A landscape with many valleys, sampled at points; each row gives a point and its height.
From any point a ball rolls to the lowest of the 3 points nearest to it. It stops when none of these is lower. Distance is the straight distance between rows; heights are no part of it.
z_341 (h 58.6): -11,-20,-18,-10,0,12,-4,-11,-11,0,-20,14,-9,-10,7,16,-1,17,-6,10,13,-3,2,-14
z_563 (h 40.7): 2,11,22,5,1,2,-9,-6,9,4,-2,-4,1,3,6,2,7,-17,-5,-3,-33,-4,10,-8
z_189 (h 74.0): 6,16,7,7,-18,-13,1,0,0,-12,1,11,-7,-8,19,-1,8,-14,10,-6,-19,-10,18,-24
z_834 (h 43.9): -4,-13,-20,-10,13,4,4,5,-6,7,-7,-4,7,10,-1,19,13,1,-17,-2,22,19,-28,17
z_376 (h 46.2): -14,-9,6,-6,-13,10,7,0,-6,-4,3,-4,-7,-7,0,-4,-10,11,-6,0,5,5,0,-7
z_558 (h 72.6): 2,4,14,-7,11,18,-21,-15,-2,9,-11,0,-4,-24,6,13,0,1,-2,12,-31,-9,8,-3
z_711 (h 55.1): 3,8,-8,8,-6,-17,7,0,-1,7,2,-9,1,1,10,1,10,-21,-1,-11,0,8,-1,-2
z_721 (h 18.5): 8,-2,-27,-3,9,-20,4,12,4,4,5,13,11,9,-10,7,3,-5,-5,-6,36,10,-11,16
z_654 (h 78.9): 6,16,15,0,-16,26,-23,3,-16,-7,-19,18,-16,-23,2,8,-5,0,-7,22,-34,-12,14,-16
z_965 (h 36.2): 7,7,-21,6,14,-19,-2,13,-5,-8,11,-16,16,14,-7,19,12,-3,-12,-22,27,12,-28,41
z_867 (h 52.3): -8,-16,-19,-8,4,4,10,6,-12,1,-6,17,13,14,-8,1,-5,11,3,3,50,15,-27,10
z_95 (h 88.9): -11,-8,15,9,-12,-9,8,2,0,-13,17,0,-12,0,-2,-26,-13,14,18,-15,24,-1,23,-9
z_924 (h 39.7): 3,0,-9,-8,-4,-12,4,-4,9,8,-6,0,1,-1,-3,6,12,-6,-8,-1,4,15,-13,-4
z_483 (h 14.5): 13,-5,-29,1,11,-22,-2,6,0,6,3,9,11,6,-1,10,14,-12,-11,-8,21,12,-19,19
z_880 (h 9.0): -1,-5,-10,-4,3,3,2,9,-4,-2,11,1,11,21,-7,3,-3,14,-4,-7,27,18,-23,12
z_547 (h 69.1): 3,1,-2,-3,-10,1,-12,-4,-6,-3,-2,18,-20,-11,8,16,-3,4,-5,7,-12,-11,9,-24
z_977 (h 27.3): -8,-8,-11,-11,9,12,-4,-6,-2,8,-24,0,-6,-7,6,12,3,-4,-14,9,-15,-5,-10,-2
z_211 (h 59.2): 5,12,-12,-12,-8,-32,-21,6,5,-14,-3,10,-11,-5,29,7,8,-3,3,4,19,-20,10,-30
z_3 (h 18.0): 4,3,-13,-9,5,-6,0,4,3,9,-11,-4,-1,-3,11,14,12,-10,0,-3,-14,6,-3,6
z_44 (h 16.1): 4,-7,-29,-2,6,-26,-3,-8,8,9,-10,6,0,-1,18,15,15,-19,-13,-4,9,5,-2,2
z_106 (h 48.8): 2,4,5,7,-7,-20,12,-7,3,-4,23,-15,-1,15,-3,-14,0,0,5,-10,16,3,15,-1
z_466 (h 21.7): -10,-3,8,-1,14,16,3,10,7,7,-1,-9,7,17,-24,-4,-12,9,9,8,-3,19,-29,30
z_9 (h 84.7): -7,-3,3,2,-5,-24,10,1,6,3,23,1,5,10,3,-18,-7,12,15,-17,33,-3,21,-5
z_308 (h 40.1): -5,0,17,5,0,15,22,-12,2,-6,12,-10,6,13,-20,-18,-3,9,5,-11,-5,10,11,15
z_878 (h 67.8): 9,10,-1,3,-5,-28,-2,-3,8,-13,5,6,-6,5,26,2,7,-9,0,-13,13,-19,21,-26
z_230 (h 45.9): -26,-15,-7,3,1,-11,15,12,2,-11,8,8,13,2,2,-26,-13,8,29,-18,49,-16,9,-12
z_741 (h 64.3): -8,-6,-10,-4,-21,-2,-9,13,-22,-10,-13,25,-9,-13,6,-7,-9,14,13,0,21,-30,5,-28
z_186 (h 35.9): 9,4,23,11,17,16,-9,-5,11,7,-7,-10,5,-8,-11,0,-3,7,6,10,-36,4,-2,5
z_242 (h 38.6): -3,6,18,-2,3,19,8,-9,12,7,-5,-13,9,6,-9,-4,-12,3,2,7,-20,6,-10,9
z_173 (h 32.8): 1,3,13,14,-17,-6,6,1,2,-7,35,-7,-9,13,-11,-22,-8,3,22,-14,6,-4,24,-3
z_439 (h 58.2): 8,12,-7,3,-2,-22,-13,4,9,-6,-12,2,-5,-5,27,12,10,-20,-11,-3,-4,-6,5,-12
z_689 (h 25.6): 6,1,25,-1,15,6,2,8,20,16,17,-17,16,10,-27,-8,-9,-5,-1,11,-14,8,-7,22
z_863 (h 62.9): 4,9,4,2,-12,-11,4,8,6,5,8,-7,-5,9,2,-6,7,-8,-1,-11,4,-2,13,-9
z_484 (h 16.0): -2,-8,14,-12,13,14,-1,1,7,13,-4,-10,3,9,-16,1,-4,19,-8,10,-15,17,-24,21
z_175 (h 66.9): 3,5,-15,7,-6,-25,8,3,5,3,17,0,3,9,5,-14,10,-12,0,-8,22,0,15,-9
z_507 (h 65.5): -14,-31,-32,-18,7,7,-4,-12,-1,7,-34,7,-8,-2,11,22,-9,12,-7,0,16,-2,-10,-5
z_323 (h 22.2): 8,2,15,2,12,5,2,10,9,14,12,-13,15,-2,-19,3,3,1,-4,3,-29,9,-13,21
z_791 (h 12.5): 5,17,18,5,-21,-16,2,-3,-2,-14,25,-1,-11,10,-3,-3,-3,-8,9,-3,-12,-9,25,-8
z_24 (h 39.9): -3,-5,8,-4,-17,-10,-4,-4,-8,-11,0,3,-13,-1,7,-4,0,-4,4,10,9,-18,21,-15
z_967 (h 46.1): 3,7,16,2,-7,22,-11,-2,-13,-3,-9,7,-14,-12,2,-2,1,-9,3,10,-16,-11,8,-10
z_386 (h 19.2): -24,-8,-7,-6,-10,-2,10,10,-7,-9,-7,8,0,-10,-2,-13,-6,18,3,-6,36,-11,-1,-20
z_755 (h 64.0): 8,1,16,6,-24,21,-3,-4,-23,-8,6,19,-18,-12,-7,-11,-12,7,7,12,-5,-15,14,-13
z_601 (h 56.1): -4,-22,-36,-15,9,-5,-6,-7,-11,1,-15,15,4,4,-1,19,5,-2,-17,-3,25,13,-21,9
z_289 (h 62.1): 1,17,7,-5,-15,21,-11,-5,-24,-13,-16,19,-18,-14,-3,17,0,3,0,15,-26,-14,9,-13
z_644 (h 18.3): -3,-6,-7,-10,25,10,-7,-8,-5,10,-19,-4,6,-9,7,10,5,5,-8,12,-23,5,-11,7
z_983 (h 41.8): -6,-3,-21,-2,3,-24,-6,-6,-4,-1,-19,5,-6,-8,18,6,12,-7,-7,-5,7,3,-1,-11
z_640 (h 26.2): 14,16,18,5,8,1,0,10,13,16,17,-33,16,6,-13,-15,2,-9,-2,-3,-18,9,-12,20
z_389 (h 27.4): -13,-10,4,-7,12,23,-11,0,1,-1,-17,5,-5,-6,0,6,8,11,-9,14,-21,0,-11,5
z_891 (h 28.5): -7,-15,24,1,11,23,-12,-3,-1,1,-15,-10,10,-4,-21,-3,-15,15,2,19,-22,4,-16,13
z_178 (h 91.6): 2,11,-22,5,-3,-22,3,5,4,-7,10,4,18,8,2,-7,-1,-5,26,-17,41,-9,9,-6
z_300 (h 90.6): 6,-1,-2,11,-15,-37,7,6,16,-14,17,-7,5,1,15,-26,8,1,23,-15,23,-18,33,-8
z_28 (h 55.4): 17,22,20,7,-3,7,-4,-5,2,-8,-1,0,-3,-8,18,12,8,-13,-3,-3,-39,-16,6,-7
z_293 (h 37.4): -3,2,10,3,2,10,8,2,9,-2,-2,-8,6,3,3,-1,-2,-5,0,5,-10,1,-6,8
z_195 (h 67.5): 9,11,11,-4,2,12,-12,-5,2,3,-11,-3,-12,-17,13,13,7,-8,-12,8,-38,-5,5,-10
z_92 (h 75.0): -5,3,-5,3,-4,1,19,1,1,5,13,-6,5,11,-10,-10,-11,6,9,-9,24,11,-2,15
z_272 (h 22.7): -2,-8,4,-1,6,27,2,3,-5,7,-17,-6,9,-3,-13,-1,0,10,0,13,-8,11,-17,11
z_90 (h 72.8): 19,17,27,1,-19,24,-2,-4,-14,-11,2,16,-18,-15,-8,-9,-19,4,5,11,-16,-13,21,-15
z_166 (h 20.8): 10,15,-2,-1,6,-6,5,0,20,9,1,-16,4,5,9,-3,19,-12,1,3,-17,-3,1,12
z_617 (h 85.2): -2,-3,-16,-3,0,-21,-2,3,2,-4,0,5,12,-2,19,-5,3,-13,7,-7,29,-9,4,-14
z_859 (h 60.5): 9,23,19,-1,-9,13,-3,-1,-18,-10,-1,18,-22,-9,10,6,-9,-13,-6,8,-22,-13,25,-20
z_516 (h 40.5): -6,3,-1,-4,0,9,6,3,-3,3,8,-8,5,12,-12,-5,4,-4,-7,-3,2,14,-18,19
z_299 (h 40.2): 14,14,26,9,0,-1,-1,1,8,0,8,-14,0,-3,-2,-8,3,-12,9,3,-31,-10,7,18
z_587 (h 62.7): 0,-8,-6,-4,-9,19,-5,0,-13,-4,-18,3,-22,-9,-7,5,0,13,-2,2,-12,-10,6,-16
z_103 (h 36.3): 2,-13,-19,0,11,9,2,13,-4,-1,17,6,20,26,-16,14,-2,10,-5,-1,38,23,-32,29
z_449 (h 37.1): 1,-3,10,5,-10,22,4,-7,-7,-7,-9,-9,-12,-5,-14,-4,-4,1,7,8,-20,-7,4,5
z_430 (h 64.8): 3,1,-6,3,-7,-18,15,2,4,4,12,-8,4,8,1,2,4,-2,4,-8,14,15,0,2
z_52 (h 75.6): -9,1,-8,1,4,-15,9,0,-2,-3,15,4,11,11,-2,-13,-7,14,11,-5,32,7,4,2
z_536 (h 19.6): 10,1,6,1,21,-4,-9,1,14,22,0,-9,13,-11,8,8,8,-15,-3,-2,-31,4,-5,6
z_605 (h 84.9): -3,2,-6,9,-7,-29,15,7,18,-1,11,1,13,8,-7,-13,-1,-7,5,-10,40,8,6,0
z_786 (h 32.0): 2,6,5,13,-4,2,11,-7,13,-3,2,-12,2,3,-9,-7,7,-10,4,-2,-12,7,1,7
z_476 (h 31.6): -8,-7,17,8,-15,24,14,-1,-10,-15,21,-5,-10,13,-22,-17,-17,20,14,3,7,-3,8,-5
z_285 (h 49.4): 8,12,28,16,3,13,-6,-11,-9,-4,-2,0,-6,-1,4,3,-5,-9,5,4,-24,-11,9,-14
z_408 (h 28.9): 14,12,19,3,25,1,-8,-9,13,19,-9,-9,8,-17,15,17,8,-14,-9,-9,-45,-4,4,-6
z_427 (h 47.2): -16,-12,-23,-3,-6,-10,-2,-4,-1,-4,-15,12,-6,-12,1,5,-3,2,-10,6,29,-6,-9,-16
z_700 (h 54.1): -9,-10,-17,-5,0,-8,9,7,3,-6,2,7,9,9,-3,0,-2,6,-3,-10,30,10,-10,-3
z_126 (h 58.3): -2,-10,-15,-9,-7,-8,2,6,-4,7,-7,7,0,-3,4,4,4,2,-1,3,25,9,-6,-5
z_754 (h 36.6): -14,-5,13,3,-4,27,22,-4,-7,-5,-4,-5,2,16,-23,-14,-9,10,9,-1,6,10,-6,1
z_669 (h 39.2): 2,-1,-17,5,4,-13,2,9,6,12,14,-3,11,13,-3,6,0,-10,-4,-16,0,23,-17,27
z_593 (h 26.8): 3,-6,15,-10,24,2,-13,-8,11,22,-16,-4,12,-18,-2,5,0,0,-12,9,-42,10,-23,15
z_314 (h 32.7): 0,-3,25,9,7,28,-6,5,-2,-2,-6,-17,5,-5,-19,0,-4,6,8,25,-26,0,3,0
z_743 (h 49.0): -9,4,-11,-9,-12,-11,-8,5,-3,-9,-9,15,-17,-8,15,-7,3,-1,-1,-1,13,-19,20,-32
z_399 (h 37.2): -12,-10,-6,-4,0,10,-1,-5,-9,8,-7,4,-6,-7,2,0,9,3,-8,7,0,4,-14,-8
z_565 (h 42.3): 4,5,11,13,-18,10,3,-5,-18,-1,-1,1,-8,2,-3,-1,-5,6,-4,4,-25,-6,13,-10
z_832 (h 24.3): 4,1,23,5,-20,7,16,-7,-7,-8,20,-3,-10,4,-7,-16,-5,7,13,-4,-4,-6,26,3
z_89 (h 32.6): 4,-13,20,-15,42,8,-13,-7,8,19,-14,-9,3,-29,1,9,-13,8,-12,21,-39,-5,-7,11
z_275 (h 30.4): 3,7,11,23,-6,-18,9,-1,6,-10,27,-4,-6,6,1,-18,-5,-3,9,-17,2,-7,32,0
z_737 (h 26.9): 0,0,-5,-11,28,-5,-13,-2,15,12,-3,-3,5,-18,16,17,-3,-14,-23,2,-37,-1,-14,5
z_627 (h 34.3): -2,-2,-10,-2,14,8,5,1,-11,3,1,0,5,10,-15,6,5,6,-9,1,10,19,-25,20
z_548 (h 55.5): -11,-10,-2,-1,-15,10,-1,-5,-16,-11,-3,10,-24,-9,-9,-11,-9,17,15,14,2,-9,8,-20
z_915 (h 39.8): 10,10,-1,-2,1,-5,-2,3,5,8,-8,2,-6,-4,29,16,15,-23,-6,-9,-32,1,7,6
z_315 (h 29.4): 7,7,3,5,4,-1,-5,-6,13,7,10,-6,2,0,8,0,9,-11,-10,-4,-25,-4,-4,9
z_260 (h 27.5): 11,3,13,6,-23,0,-6,-6,-10,-15,16,4,-19,-3,4,-20,-13,0,11,-7,3,-11,28,-4
z_898 (h 56.9): -9,-5,-22,-3,-12,-8,-16,1,-3,-4,-19,15,-5,-8,16,6,-4,7,2,8,20,-17,0,-27
z_667 (h 57.5): -8,3,-15,0,-9,-10,-4,7,-2,-17,3,10,-1,-5,14,-14,-15,5,25,-7,28,-20,18,-20
z_169 (h 56.6): -15,-17,-28,-15,11,18,5,-1,-10,7,-12,8,9,7,0,17,2,23,-10,13,31,12,-22,10
z_265 (h 5.3): 5,3,-19,5,0,-15,10,11,1,5,19,-8,19,15,-9,-1,15,2,-4,-14,32,15,-15,22
z_85 (h 38.2): 10,-4,-40,1,21,-8,-2,5,-1,11,1,11,8,-3,3,26,13,-2,-23,-8,14,11,-24,19
z_486 (h 34.2): 14,12,29,18,1,-4,10,4,17,-2,22,-18,7,8,-4,-4,1,-8,5,-2,-18,4,15,9
z_820 (h 78.0): -6,3,-15,-5,-12,-18,5,-5,4,-9,0,0,-2,13,1,1,2,-6,-1,-1,18,1,7,-11
z_550 (h 28.3): -7,-17,-27,-21,27,17,-12,-8,-4,5,-24,-1,6,0,3,13,0,-2,-16,8,-12,5,-26,11
z_148 (h 32.5): 0,-8,31,5,10,25,-3,3,5,-2,1,-16,6,7,-26,-21,-10,13,8,10,-14,12,-13,17

Call two points neighbours if one is among the 3 nearest of the other. Go from one point of each pair to the other, from neighbour to neighbour, staying as low as possible. Name the highest point that can't be avoided.
z_791, z_536 | z_308
z_484, z_644 | z_389
z_644, z_3 | z_315

For each start below, name the point where the ball stops.
z_667 | z_791
z_565 | z_484
z_211 | z_791
